Each row is a point on a landscape with many valleys, with its height.
From any point a ball rolls to the lowest of the 6 points nearest to it. It stops when none of these is lower. Distance is the straight distance between rows; heights are no part of it.
j412 height 474: [ 20  25 -27 -44  18  -7  -7  25   0  -4 -13   5  18 -10  19  -8   0  18
 -10 -10]
j978 height 322: [  3  10  -6  11  -9  14 -34 -35  11  25   6   5 -31  -6  18  12   6  14
  34  -2]
j728 height 443: [-19  -8  -8   2  -1  12 -10 -22 -10   8  -7   2  37 -13  17  14 -11  16
   9   7]
j595 height 193: [ 40 -10  16  20  14  -8   8  49  21  -1  14  -4 -32  21 -12 -10   5 -26
  -9  18]
j690 height 469: [-22 -19   5 -14  14   1 -16  15   6   6 -24  -2   6  -8  14  15  -8  17
   8  -9]
j84 height 261: [ -1  24 -28  26 -26  11  -7 -63 -10  15  12  -4   2  -4  19  19   9  12
  22   6]
j748 height 165: [  6  -9  20  19 -13 -13  44  -3 -10  -1  14 -15  -8  14 -25 -41   4 -19
 -10  32]
j315 height 168: [ 44   5  -8  13   4  -8  12  20 -13   1   4  11   4   7 -16  -3  13 -21
  -9   5]
j235 height 423: [-21 -26  35  11   3  14   0  30  16   4 -18  -9   0  -9  -1   9 -10   4
  10 -16]
j130 height 219: [ 16  26 -19 -23  -7   4  13  13   2 -18   1   6 -14   6  -7 -14   9  11
   3 -26]
j32 height 180: [ 13 -10   2  -2   2  -9  -9  13   0  -1   7   9 -16  19 -10  -4   4 -18
  -7  14]
j551 height 185: [ 22  22 -17 -16   3  -4 -11   8  -4 -13   6  16 -18   7  -4   6   7 -11
  -3   4]
j376 height 317: [ -4  19 -16 -19  13   4 -29   0  18  19 -18  16  19 -16  25  16  -1  22
  10 -16]
j234 height 332: [-14 -29  25  23  -6  -7  35 -10 -16   3  11 -23  21   5 -11  -1   0 -11
  -7  19]
j867 height 692: [  0  -6  18  -4   3   6  23  27  12  -4   3 -21  -4   1  -5 -31   6   5
 -12 -31]
j691 height 222: [ 14 -17  21  26  19  -7  16  54  20   4  -1 -17 -10  15  -8 -17   8 -21
 -13  -6]
j631 height 407: [  0  12 -28 -43  -7  -2 -15   5  21  -5  -8  10 -16   7   4  -3  -7   7
   8 -15]
j830 height 292: [ -3  17 -26 -15   3  -5 -29 -22   7   7  -2   8   2   1  15   3   0  24
  11  -1]
j562 height 320: [-19 -17  12 -22  -4   4 -18 -27   0  -5   9  -2 -15  18  -3  11 -11 -11
  -1  23]
j307 height 318: [  2  20  -3  10   0  12 -13 -12  17   2  -1   8  -5  -8  13   6   2  17
  22 -31]
j60 height 369: [ 10   1  -3   9   3   4 -29 -16  -2  24 -17   7   7  -4  17  26   0   6
  16  12]
j77 height 218: [ -6 -15  12   8  -2  -3   9   1   0  -2   5   0  -4  14   3   6   7 -10
 -11   6]
j518 height 183: [ 38  33 -18  -6   5   9 -10 -14   1 -19   0  14 -11   4  -2   0  11 -14
  11  -4]
j602 height 337: [-15 -20   5   2   8  -2  18   9 -11  -6 -11   4  34  -5  -3  -2  -6  -1
 -17   1]
j970 height 480: [-15 -10  -5 -32  10   1 -24   7   5  -2 -18   4  -1   1   9   2 -18  17
 -10   0]
j94 height 458: [-15 -21  40  19 -13  16  16 -28  -1   6  29 -20  -8   4   2  19   4   1
   8  28]
j623 height 214: [ 12 -16  17  21   2   3  17  14  -3   1  11 -10  -7  16 -10  -3   5 -14
  -7  10]
j392 height 167: [ 33  12  -6  15 -13 -19  33  26  -7 -13   7   9 -30  -2 -28 -50  16 -25
  -1   1]
j275 height 399: [  3 -12  26  30   2  20  -4 -19  -3  17   7  -3  -4  -6  18  32   9  -9
  11  18]
j561 height 202: [ 17  20 -18   0  10   1 -29 -17   7  15  -1  10 -23   4  16  19   7  -1
  16   5]
j257 height 421: [  4  15 -10   3   1 -15 -51 -16  25  20  -4  13 -33  -2  20   1   3  17
  19 -17]
j960 height 394: [ 18  17 -22 -45  10 -11 -11  33   9 -16 -10  25  -7  -2  -6 -18   7   5
 -20 -11]
j471 height 432: [-29 -42  49  23  -8  16  29  -3   5   9   2 -17  21  -4   0  12  -8  -6
   1   7]
j236 height 368: [ -3 -19  13  10  21   5   3  40   6   3 -29  -7  18 -14   0   9 -19   4
 -19   4]
j590 height 281: [-10  23 -16 -13 -13   7 -24 -35  12  14   0   9 -19 -12   6  -1  -7  18
  11  -1]
j986 height 197: [ 11  12  -2  -5 -16  -2  17   0   6 -21   6 -11 -28   1 -19 -21   3   0
   5 -26]
j795 height 567: [-39 -18   5 -22 -21  -2 -17  -6   8   6  -8 -12 -12  -6   1 -13 -27  27
  13  -5]
j675 height 200: [ 35  20 -28   8   7   2  -5   4 -10  -6  -4  10  12   9  -7   6   8  -7
   1  -8]
j450 height 162: [  7   1  28  30  -3  20  24  -7   5   5  23 -17 -10   7  -9   8   5 -15
   4   0]
j337 height 250: [ 17  -4  -7   7  13  -5  13  -5 -20  -1   1  -4  28  -1 -11  -5   4  -9
 -17   7]
j741 height 178: [ 38  19 -15  -8 -18  -5  17   2 -20 -10   2  18 -11  -8 -19 -18  20 -28
 -17  12]
j929 height 217: [ 27   9 -10  10  -7   5  11 -27 -28   3  14  13  -2  12 -12  13  11 -19
 -12  13]
j168 height 435: [-28  -2  -9 -27 -18  -8 -12 -21   8  -8   5   0  -2  -7   2 -11 -12  28
  13  -5]
j110 height 370: [-37 -19  14 -11  -5 -14  32  -4  -9 -32   5 -15   9   7 -14 -33 -15   2
 -16   8]
j481 height 571: [-10   3   5  -6   5  13 -15  40  27   3 -29   4  15 -23  18   9  -7  35
  23 -32]
j327 height 489: [-30 -23  14   5  -9   8  13 -19   6 -15  -7  -8   5  -6  -3  10 -16  15
  10  -8]
j382 height 232: [ 28  11 -14  20  17  15  -7  -7  -1  10  -4   9  -1   8   4  20   4  -9
   0  -6]
j244 height 262: [ -5   3   3 -11 -19   4 -31 -14   6   7  11   4 -28  16   0   4   0  -6
   2  14]
j480 height 221: [ 17  44 -27 -20 -15   6 -19 -28   9  -6   4  17 -20  -9   7 -11  14  14
  16 -18]
j665 height 376: [ -2  21  -2 -16  -2   2 -25  13  20   7  -5   2 -23  -8   8   6   6  26
  19 -25]
j712 height 164: [ -5   4 -15  -4 -18  -4 -19 -46 -10   1   5   4  -9   3  14  14   2   6
  18  17]
j258 height 765: [-40 -16  14  -3  -2  -7  49  -7  -6 -11  -2 -24  11  -8 -12 -16 -14  14
  -4 -23]
j847 height 422: [-13 -17  21  11   6  15   0  21  11  13 -10  -4   4 -11   9  11   1   5
  16 -14]
j786 height 315: [  6 -12   0   1  22 -15   2  43  -8  -7 -20  -8  26 -12   0  -6  -2   2
 -27  -1]
j603 height 466: [-24 -15   1  -6  -7   5 -18 -13  -2   4  -1  -7   7  -7   6  10 -16   7
  11   5]
j304 height 404: [ -2  28  -5  -5   4  19   7  -2   8   0  -3  -7  10 -16  18 -11  15  24
  27 -36]
j170 height 361: [ -8  12 -25 -11  20   2  10  -4   4   5 -11  -2  28 -10  16  -7   0  16
   3  -8]
j949 height 233: [ 11  33 -10   2  -4  -1 -20 -28   3   6  -1   2 -15   2  14   8   3  -2
  21  -8]
j278 height 476: [-19 -10 -22 -12   7  -2 -31  -9   3  16 -15   9  11 -18  16  15  -9  22
   3   9]
j122 height 120: [ 15   0  10  35  13 -24  39  15 -11   6   4 -11   0   2 -14 -43  -2 -41
   5  30]
j97 height 216: [ -4 -12  24   7 -20  18  15  -6   7  -9  23 -15 -27  14 -16  -1   4  -9
  -3   0]
j550 height 512: [-21  -1  11 -25   4   5 -15  42  21 -11 -15  -1   6 -11  -3  -6  -7  29
   1 -34]
j308 height 251: [-27 -36  27   4   1  -4  11  -1  -4   1   7 -10  13  -1  -4   8 -15  -8
 -17  33]
j422 height 158: [ -2  22 -27 -11  -5   3   6 -16  -5  -7   3   1   9  -7   2  -7   8   7
   8  -9]
j437 height 258: [ 25  12 -33 -15   5  -5  -1  -8 -22  -6  -4  13  21   0   1  -4   1  -2
 -16  18]
j792 height 572: [-24  -8  11   3  -6  -4  25  10  -2 -14  -4 -14  10  -6  -1  -5  -5   3
  -3 -15]
j945 height 360: [ 30   9   4  -5  -8   7 -17   7  11  -2   7  17 -45  13 -12   0   9 -20
 -11   0]
j826 height 286: [ 21  -5  22  26  14  13   1   3  -2   7  25  -2  -9  17   3  22   0 -26
  -5  22]
j566 height 181: [ 27  16 -13  -7  -4 -10  13  12 -16 -18   9  16 -18  12 -13 -27   3 -21
 -11   9]
j667 height 247: [  7  -3  26  43  -6  19  44 -13  -4   1  21 -21   5   2  -3   4  18 -12
   4  -8]
j744 height 323: [ -3 -16   5   6  11  -9   4  -2 -19  10  -9   0  28  14  -7  -9 -10  -9
 -19  19]
j768 height 288: [ -8   4 -13  11   7   8 -15 -31   0   4   4   1  19 -16  11  15  -1  14
  27  -9]
j202 height 487: [-26  -6   6  -5 -20   1 -41 -21  17  27   4   2 -32   0  13   7 -14  15
  21   5]
j988 height 420: [-21 -13  -1 -17   7 -12  -1  14  -9 -11 -15   2  27  -7  -2   3 -16   7
 -13   9]
j523 height 220: [ 10  25 -12  -6 -25  -7 -37 -41   5   5   3   4 -31  -9   8   6   6  10
  12   1]
j233 height 117: [  9  15  -8   4  14   0  -1   5   8  -2 -23   6  10   0  16  17   5   2
   9 -16]
j198 height 354: [ -9  -1  17  -3  -5  17  -3  20   8  -8   3  -2 -20   9  -2   0   0   8
   9 -31]
j181 height 661: [-29 -19  18  24   0 -10  47   1 -13  -7  -9 -24  37 -21  -6 -14 -11   8
 -16  -9]
j718 height 243: [ 22  -2  -1  11  28  -5  -2  45  -1  -5 -11  11  11   3  -2   1  -1 -16
  -9   0]
j50 height 312: [-13 -26  37  -7 -13   5   0  -2  -3   4   9  -8 -10   6  -3  17  -5  -6
   7  19]
j329 height 695: [-23 -20   2   9  -8  -3 -27 -37  -6  26 -23  10  31 -18  16  25  -7  16
  15  24]
j125 height 894: [-34  -3   9 -12   1  -5  34  22   4 -19   4 -29   8  -1  -7 -23   1  18
  -8 -27]
j664 height 259: [  8   9   1  15  -7   8   5 -50 -21  12  12   0  12  16  -3  28   6 -11
   7  29]
j752 height 263: [ 22  36 -23  10 -12   4 -15 -28  18  29   2   0 -17  -9  13  -1  18  18
  26 -30]
j549 height 530: [-32 -10 -13 -22   6   2   5 -18 -17  -7 -14  -2  40 -17  -4   8 -13  18
 -12  15]
j364 height 84: [ -8   2 -17  -7 -12  14   3 -43 -15  -2   4   2  16  -5   1   5  -6  12
  14   5]
j973 height 130: [-16  -9   7   4 -11  -6  30 -11  -7 -15   5 -10   7   3  -6 -19  -4  -2
 -10  -1]
j917 height 352: [-12  -2  -2  17 -11  18 -14 -39   7  15  11   3  -8  -1  13  25   7  11
  28   9]
j560 height 390: [-26 -16  27  -5  -8   8  -2  28  20  -2  -3  -2 -12   7 -10   0 -11  15
  -4 -19]
j745 height 472: [-30 -21  -7 -17  -3  -7  -3 -18 -10  -5  -6  -1  26 -13   3  10 -24  15
   3  14]
j858 height 156: [ 39   9  13  42   5 -16  44  18  -5   8  12 -13 -12  11 -13 -41  21 -33
  -3  22]
j569 height 380: [-24 -24   8  22   8 -24  38   2 -17   4   2 -27  41 -10  -7 -30 -17 -12
 -18  23]
j895 height 375: [-20 -19  10  -6  -1   9  -4  10   3  -6  -5  -5  -2   8  -4   1 -17  11
  -5  -6]
j309 height 570: [ 19  22 -25 -12  28 -13  21  36 -13 -13  -7   6  16  -6  -4 -19  12   2
 -16 -17]
j78 height 198: [ 10  20 -25 -10  -8  -9  -5 -30 -19 -12  11   2   4   5 -12  -5   4  -9
  -7   5]
j357 height 129: [-29 -10 -10 -12   0  -9  13   8  -2 -14  -4  -2  12  -8 -12 -14 -15   4
 -14   0]
j316 height 103: [-24 -26  13  -2   2 -14   4  28  15  -4 -12  -7   7  -4  -9  -4 -21   1
 -20 -10]
j732 height 238: [  7   3   6  21   1   2  36   3   0  -4   0 -19  -2   4 -10 -10   1  -7
   2 -17]
j361 height 204: [ -6 -19  23  10  -9 -18  29  16  -3 -11  15 -18  -3  15 -11 -18   6  -9
 -17  10]
j298 height 285: [ -7 -21  10  10   3 -15  10  -3 -23   8   9  -7  14  10  -7   6  -7 -19
 -24  47]
j547 height 186: [ 13  13  -1   4   3 -15  26  28   7 -12   7   7 -13   8 -19 -38   9 -10
  -4 -17]
j628 height 196: [ 35  20 -20   3   2   2   3  -2 -19   0  -2   8   1  10   3  13   6 -14
  -6   8]
j13 height 490: [-11  -8  13  -5  15  -2  16  34   7  -6 -13 -10   7  -6  -5 -10 -11   8
 -18 -30]
j815 height 742: [-43 -27  15  -5  -9  16   2  10   1  -9 -10  -2  19 -26   5   6 -15  22
  10 -13]
j800 height 215: [  8   9 -21  -6  -4   1  -3 -28 -22   0   4  11  18   4  -5  -1   4 -19
 -12  26]
j777 height 252: [  7  10  -9  -1  -4   6 -15 -10  23  12   5   5 -20   6  13  17  14   3
  23 -13]
j171 height 210: [ 20  33 -28  -8   9  -3  11  -8 -18  -7  -3  10   5  -3   3  -9  16  -4
  -7 -18]
j492 height 244: [  0   1  19  25  -4  11  27 -33 -20   0  11 -14  12  11   3  18   0 -14
   8  13]
j483 height 237: [ 11 -21  23  12   0  -3   1  19  19  -9  33   0 -43  17 -13   4  10 -30
  -7  30]
j850 height 271: [ -9  13  -1   1  10   8   7  19   4 -11 -16  -6   8  -6  13 -12  10  13
   1 -35]
j401 height 170: [ 24  29 -14   1   4  18   5  -1   0  -2 -11   0  -2   1   0   1  14  -3
  23 -20]
j915 height 341: [-30 -22  26   1 -10   8  14   5  -4 -15   2 -15  -1  -7  -6   2  -6   8
   1  -2]
j144 height 51: [  2 -16   0  -6 -13  -5 -10  -7  -8 -11  14   6 -24   6 -17  11  -3 -17
 -11  28]
j85 height 223: [ 18  22   5  -6 -20   5 -27 -11  22  11   4  11 -50  12   8   7   5   5
  13 -11]
j497 height 495: [ 12   6 -16  -7  15  -5 -38   3   2  10 -16  19  12  -6   4  18  -9   0
  -3  10]
j452 height 459: [-30  -9  15  19 -10  11  25 -31 -22  -2   5 -21  15 -14   4   9  -3   5
  17  -2]
j296 height 334: [ 35  33 -20  20   3  11 -27  -4  16  12  -2  12 -21   4   5  12  21 -10
  22 -24]
j355 height 515: [  2  13  -4   9   5   4 -36  -6  30  39  -7  10 -10 -14  29  19   3  25
  39 -24]
j767 height 207: [  8   6  -7  14  -5   6  18 -31 -11  -8   3  -1   5   8 -10  -2   8 -13
   0   5]
j586 height 393: [-10 -16  28  14   8  30  -3  23  23  10   0  -3 -14   3  13  14   2  -2
  12 -26]
j682 height 151: [ 38  21   2  27  -5  20   8   2   7  -2   4  -3   3   1  -3   2  18 -15
  19 -26]
j443 height 436: [  7  11  -3 -17   8 -16  31  32   8 -25   3  -4   0  -8 -11 -31   6   1
 -12 -34]
j956 height 152: [-19  -9 -14 -17  -7 -15  10 -13 -17 -17  11  13   3  -6 -17 -22 -14  -9
 -12  16]
j86 height 272: [ 24  -5   0   2   4  -5 -10  -9 -15   3   7   8  -9  17  -6  20  -3 -22
  -9  28]
j783 height 406: [-24   3 -14 -12  -9 -11 -33 -21  17  17   2   4   1 -22  14   5  -8  37
  12   1]
j674 height 486: [  2  19 -10 -30  -7   4  -5  10  27   8 -10 -10   8 -18  25  -2  -2  37
  26 -32]
j290 height 362: [-10 -42  17  18   8 -15   7  20  -8   2 -10 -22  11   6  -2  -3 -12 -15
 -28  32]
j782 height 184: [ 51  38 -24 -21 -12   8  -7   8 -11 -10  -1  27 -23  -2 -15 -23  27 -14
 -13  -9]
j291 height 340: [  5  17 -25 -17  29   3  -4  26   0   7 -21   1  30 -12  25  11   7  22
   0  -9]
j2 height 355: [-13  17   0 -24 -17   3  26  16  11 -18  13  -5 -21   1 -14 -28  -1  20
  -8 -40]
j749 height 346: [  3  -5   7  -5 -10  16 -21  26  15   1  -1   5 -34  23  -8   8  -4 -13
  -3 -10]
j715 height 104: [ 24   3  17  34  -1  15  29  18  -2   1  18 -18 -13  11 -10  -6  19 -16
   7 -16]
j220 height 166: [ 32  -9  15  16  -3 -16   9  29   4 -11  22  -1 -42  20 -18 -16  10 -22
 -12  10]
j823 height 246: [-15  -6   4   9  -4   3  17 -16 -11  -2  -4 -13  24   1   6   3   1  -5
   0   9]
j142 height 208: [ -9  21 -11 -13 -28  -6  -5 -41  -7 -15   9  -1 -17   3  -2  -8   2  11
   1   9]
j833 height 182: [-22 -19  12   3  -7  -7   7  -9 -14  -6  14  -6  -8   5  -9  10   0 -18
  -6  30]
j901 height 191: [ -8  -7  15  22 -13  -9  37   3  -7 -18  20 -14 -12  11 -15 -24   3 -15
 -10  -3]
j536 height 277: [ 15  18 -16  11  -6   0 -12 -32 -27   8   0   8  17  12   8  13  14 -22
  -1  27]
j778 height 336: [ 22  12 -17  12  12   0 -12 -11 -20  12  -2   6  19   0   2  25   9  -8
   1  15]
j472 height 595: [ -9  -2   6  33  -7  -5 -27 -40  11  39  -1  10  10 -13  25  26  -1  20
  31  12]
j408 height 319: [ 12   1  17  23   5  16 -19  -5  12  12   1   4 -13   8  18  20   5  -4
  27 -13]
j662 height 359: [  2   0 -19 -28   9 -18   9  19  -7 -12  -9   7  24  -4   2 -10  -2   4
 -25  15]
j734 height 395: [-32 -10  -5 -19  -6   0  20 -20 -11 -14   0  -3  18  -9   2 -14 -15  16
  -6  -9]
j232 height 188: [-14  10  -7   0 -25   3  -5 -45   6   4  -4  -3 -12   1   2   4   1   3
  19  -7]
j487 height 353: [-14 -24  15   1   8 -15   5  29  -1   0 -20  -8  30 -12  -3   3  -8  -5
 -16  -3]
j196 height 175: [ 15  -9   2   0 -14 -10  13   5 -11 -10  12  12 -20  20 -26 -22   7 -19
 -19  21]
j359 height 192: [ 22  -2  -2  15  19   1  27  31  -4 -14  -7  -9  -1   1  -9 -13   3 -12
  -8 -13]
j613 height 311: [ -1 -12  17  -6   5  -2  -3  31  13   0   1   4 -15  16 -15 -20 -11  -4
  -3 -19]
j216 height 230: [ 27  17 -20 -17  20   2 -33  20   6   5  -3  35 -17  15   3  13   5 -18
  -8   8]
j71 height 460: [  7  18 -28 -55   9  -6 -35  37  12 -11 -18  23   2   0   8  -4  -6  18
 -19   4]
j835 height 403: [ -9 -14 -28 -24  -1 -14 -26 -21 -20  -5  -7  15   8   0  11  10 -21   3
 -20  25]
j76 height 248: [  6  -2   0  12   9  12   6  20   3   1  -3  -4  11  -4  -2   9  -3  -7
 -12  -7]
j762 height 371: [-20 -11  20  -1 -25  12   3 -44   2  -2  13  -5 -13   1   5  12  -1   5
  18  14]
j182 height 257: [-23 -28  23  -9   1 -11   9  13 -10 -10   9   2  -7  11 -11 -16 -14  -1
  -8  -5]
j923 height 590: [-38 -13  -9  -4  -9  -3 -15 -23   1   4  -8 -12  29 -33  12   7  -6  36
  22   3]
j285 height 345: [-17 -20  15   7   9   9  17  13  -2  -3  -6  -4  27  -8  -7   6  -8   6
 -12  -3]
j20 height 276: [ -3 -14  10  10  11 -12  19  35  -3   0   1  -6  12   1  -5 -17   1  -9
 -18  -3]
j793 height 136: [ 23  36 -16   0 -25   5 -27 -19  22  17   6  15 -41  -9   3  -2   8  12
  12 -22]
j753 height 206: [ 11  -3  -2   1 -13  -1  -5 -41 -19   1  20  15 -15   9   0   9  10 -18
  -4  31]
j223 height 177: [ 38  27 -11   6 -27  16   6  -1  11 -11   4   3 -40   1 -15  -4  18 -11
  12 -29]
j333 height 426: [-22   4  -6 -22  -6   1  17  -1 -11  -8  -5  -3  27  -8   7  -5  -2  15
   1 -14]
j546 height 189: [ 20  -2  -9   5   8 -15  12  -5 -21 -10  -1  12   8  14 -17  -4   4 -19
 -21  24]
j218 height 242: [ -3  -4  20  14 -31  10  26 -36 -18  -6  32 -18 -23  12 -13   6  13 -14
  -2  16]
j722 height 321: [ 10  -8 -14  -6  29   0 -21  29   7   1 -26   6  17  -4  10  24  -8  11
 -11 -10]
j113 height 88: [ -5  18 -28 -18  19  -9  -3 -22 -26   0   1   6  39  -3   4   0   1   7
  -6  18]
j512 height 231: [  2 -25  19  19  11   8  -5  19   4   6  -1  -4   1   7   1  13   2 -19
 -13  15]
j413 height 209: [  5   8 -19 -32  -5 -12  -4 -11  -7 -18  10  14   5  -9  -2  -6   3  12
  -6  -7]
j24 height 414: [  1 -18  36  18  -5  21   2  -9  16   0  13  -3  -9   8   5  29  -3  -8
  26   2]
j38 height 356: [ -2   7 -15  12   4   2 -21 -36 -14   7  -7  10  14  -4  11  22  -3  -4
  11  24]
j598 height 62: [-41 -29  33  -7  -7 -14  18  -2  -9 -10  11 -14  -4   7 -15 -16 -13   0
 -14  -2]
j131 height 187: [  7  19   4   3 -24  14  13 -23   0  -5  17   0 -27   7 -11  -2   7  -9
  16 -13]
j980 height 412: [ 32  -7   6  20  24  12 -14  18   2  15   1   8 -10  22   4  27   8 -24
   2  23]
j69 height 213: [  7   5 -12  -8   7 -24  26  14 -12 -18   8   8  -6   6 -20 -34  -2  -6
 -12  13]
j952 height 297: [ -2 -28  32  25   6   8  11   0  -7   7  11  -9   3  -1   1  22   7 -10
  -4  23]
j464 height 153: [ 41  12  -2  22  10  -9  15  36   5  -2  11  -1 -24   8 -12 -24  19 -19
 -11   2]
j803 height 199: [-11 -19  23   7 -24  -7  35 -22 -10 -13  16 -16 -13   7 -20 -28   3 -13
  -1   5]
j213 height 575: [-32  -6   9 -30  -7   1   5  15  15 -16   0  -8  -7   0   0 -15 -16  16
  -3 -22]
j267 height 134: [ 16   4  16  17   7   8   8  24  13  -5   6  -5 -28  10  -7 -10  15 -16
  -2 -14]
j652 height 397: [-15 -27  28   2   8  15  -6  43  18  -3 -34  -3  20 -17   2   4 -13  16
  -4 -23]
j763 height 291: [ -6  -2 -16  -9  11 -25  33   6 -24  -6   0  -6  30  -3 -17 -34  -9  -7
 -31  24]
j999 height 305: [-37 -25   9 -11   0 -12  17   2  -9 -16  -7 -11  15  -4 -12 -15  -6   1
 -27  21]
j494 height 212: [ 21  32 -18 -11 -18   3 -51 -10  25  17   1  22 -59   0   5   3   9  -6
   6  -5]
j542 height 496: [ -8  -3   6  11  -3  -2 -40 -47   0  31   5   3  -5  -3  18  23  -3   3
  21  27]
j212 height 201: [ 21  23 -16  20  -6  16   9 -21  -2  16   0   0   2   3   6   7  22  -3
  17 -10]
j495 height 211: [ 10   6   5  16 -20  11   2 -23  13   3  12   7 -32   9   1   9  16   2
  25  -2]
j204 height 275: [  4 -13   3 -10  15  -6 -11  34   8   3  -7  12   2   4  -1   6 -12   2
 -12 -15]
j151 height 190: [ 14 -10  10  21  15 -19  15  33   6  -4   9   0   2   9 -19 -31   3 -30
  -5  25]
j891 height 293: [-19  24 -26 -43 -13 -16  -5 -12  -6  -8   0   3   7 -12  12  -8   2  22
  -1  -3]
j760 height 344: [  3  12 -19 -26   0  -2 -28   2  15   5  -6   7   2  -2  21   2  -6  13
   6  -9]
j851 height 194: [ 21  25 -21  -8  28   3 -21  14   6  17 -15  12   4  -3  18  11   8  10
  15 -19]
j794 height 325: [ 12   1  -7 -30  13  -7 -20  31   8  -7  -9  19  -5   9  -3  -2  -1  -3
 -17 -14]
j27 height 316: [ -8  -2  17  25  -5  27  12 -23  -1  -6   3  -9   7   7   3  19   0  -2
  15 -18]
j962 height 287: [ 18 -13  29  40   6  -3  23   0 -10  15  26 -32  -1   9  -8  -2   6 -31
 -13  46]
j679 height 587: [-22   8  -9 -32  -2 -21 -48  12  31  12  -8  10 -12 -13  15  -4 -21  34
   9 -15]
j288 height 328: [ 37  27 -12   7  16  11 -36   6   7  12  -4  16   0   7   9  27  12 -20
   5   2]
j270 height 367: [  6 -11  34 -11 -19  17 -13  14  30   0  18  -6 -49  18  -3   4   4  -8
   3 -12]
j506 height 195: [ 26  12 -14   5   9  12 -29  -1   1  16   2  23 -18  17   7  14  10 -16
  -8   7]
j966 height 674: [-49 -22  12  -1  -4   1  -1  -4  -1  -1 -18  -2  25 -33   9  19 -22  20
  16  -6]
j386 height 592: [-16 -24  -1  10  10 -11  -4  15 -22   8 -18   4  40 -11  -2  26 -18  -3
 -33  34]
j139 height 310: [  4  23  -2  11  -8  16 -10  -8  20  -3  -1  -2 -23   1   8  -2  11   6
  20 -41]
j928 height 114: [ 18  11 -11 -17   6  -1 -30 -19   0   7   4  26 -19  14   2  14   0 -19
  -7  18]
j292 height 525: [-18   8 -21 -22   4 -14  18  14  -3 -14  -5  -3  18  -9  -7 -24  -4  10
 -15 -15]
j521 height 326: [ 17  12 -13  -3  20  -6 -30   9   5  21 -16  10  11   8   9  23  -8  -4
   1  -1]
j773 height 437: [ -2   9 -11 -13  23  -3  -1  18  -3   0 -21   1  41 -18  10   9  -6  16
 -19   6]
j318 height 124: [  1  -3 -10   0  24 -15  36  23 -26  -4 -14 -18  43 -13  -7 -21  -9   6
 -24   9]
j919 height 234: [ 21   4   2  25 -11   0  20 -27 -36  -5  18 -13  16  11 -11   8  16 -26
  -8  31]
j302 height 81: [ -4  -7 -11 -22  -4  -6 -10   2 -11 -16  -3  15  -5  11 -16  -2  -9  -4
 -24  18]
j977 height 622: [ -6  -8 -15  -5   8  -6 -19 -17 -17  16 -15  13  33 -14   8  25  -6   5
   5  25]
j766 height 577: [-26   3 -15 -13 -10  -9  -7 -22 -13  13  -8  -6  41 -29  18   3   3  35
  21  -3]
j912 height 179: [ 11 -20  23  23  17   7  11  34  13  15   0 -14  -5   8   2   7   9 -16
  -7   2]
j633 height 335: [ -1 -20   7  -6  15  -6   5  61  21   0 -11  -8  -1   2 -12 -33  -9  -8
 -23 -10]
j685 height 468: [-12   0  -2  -5   8   1 -31 -10  12  12  -5   4   9 -17  14  18 -10  26
  21 -14]
j976 height 626: [-15   8  -9 -13   4  -3 -19  -2   4  11  -9  -1  24 -26  30  -3  -6  40
  30 -24]
j439 height 524: [-17 -14   2 -18  21 -23  -1  34   4 -23   0  -9   3   3 -10 -25 -12   5
 -20   3]

For each start below, name the point where the ball stops.
j923 -> j364
j773 -> j715
j800 -> j715
j744 -> j715

Call two points neighbours if one is among the 6 nearest of the other. Go from one point of each pair to the other, from neighbour to neighbour, staying as low as possible. Name the highest point that can't be avoided.
j318 / j233 -> j337
j928 / j316 -> j551
j793 / j144 -> j494
j233 / j316 -> j196
j233 / j122 -> j401
j122 / j715 -> j858
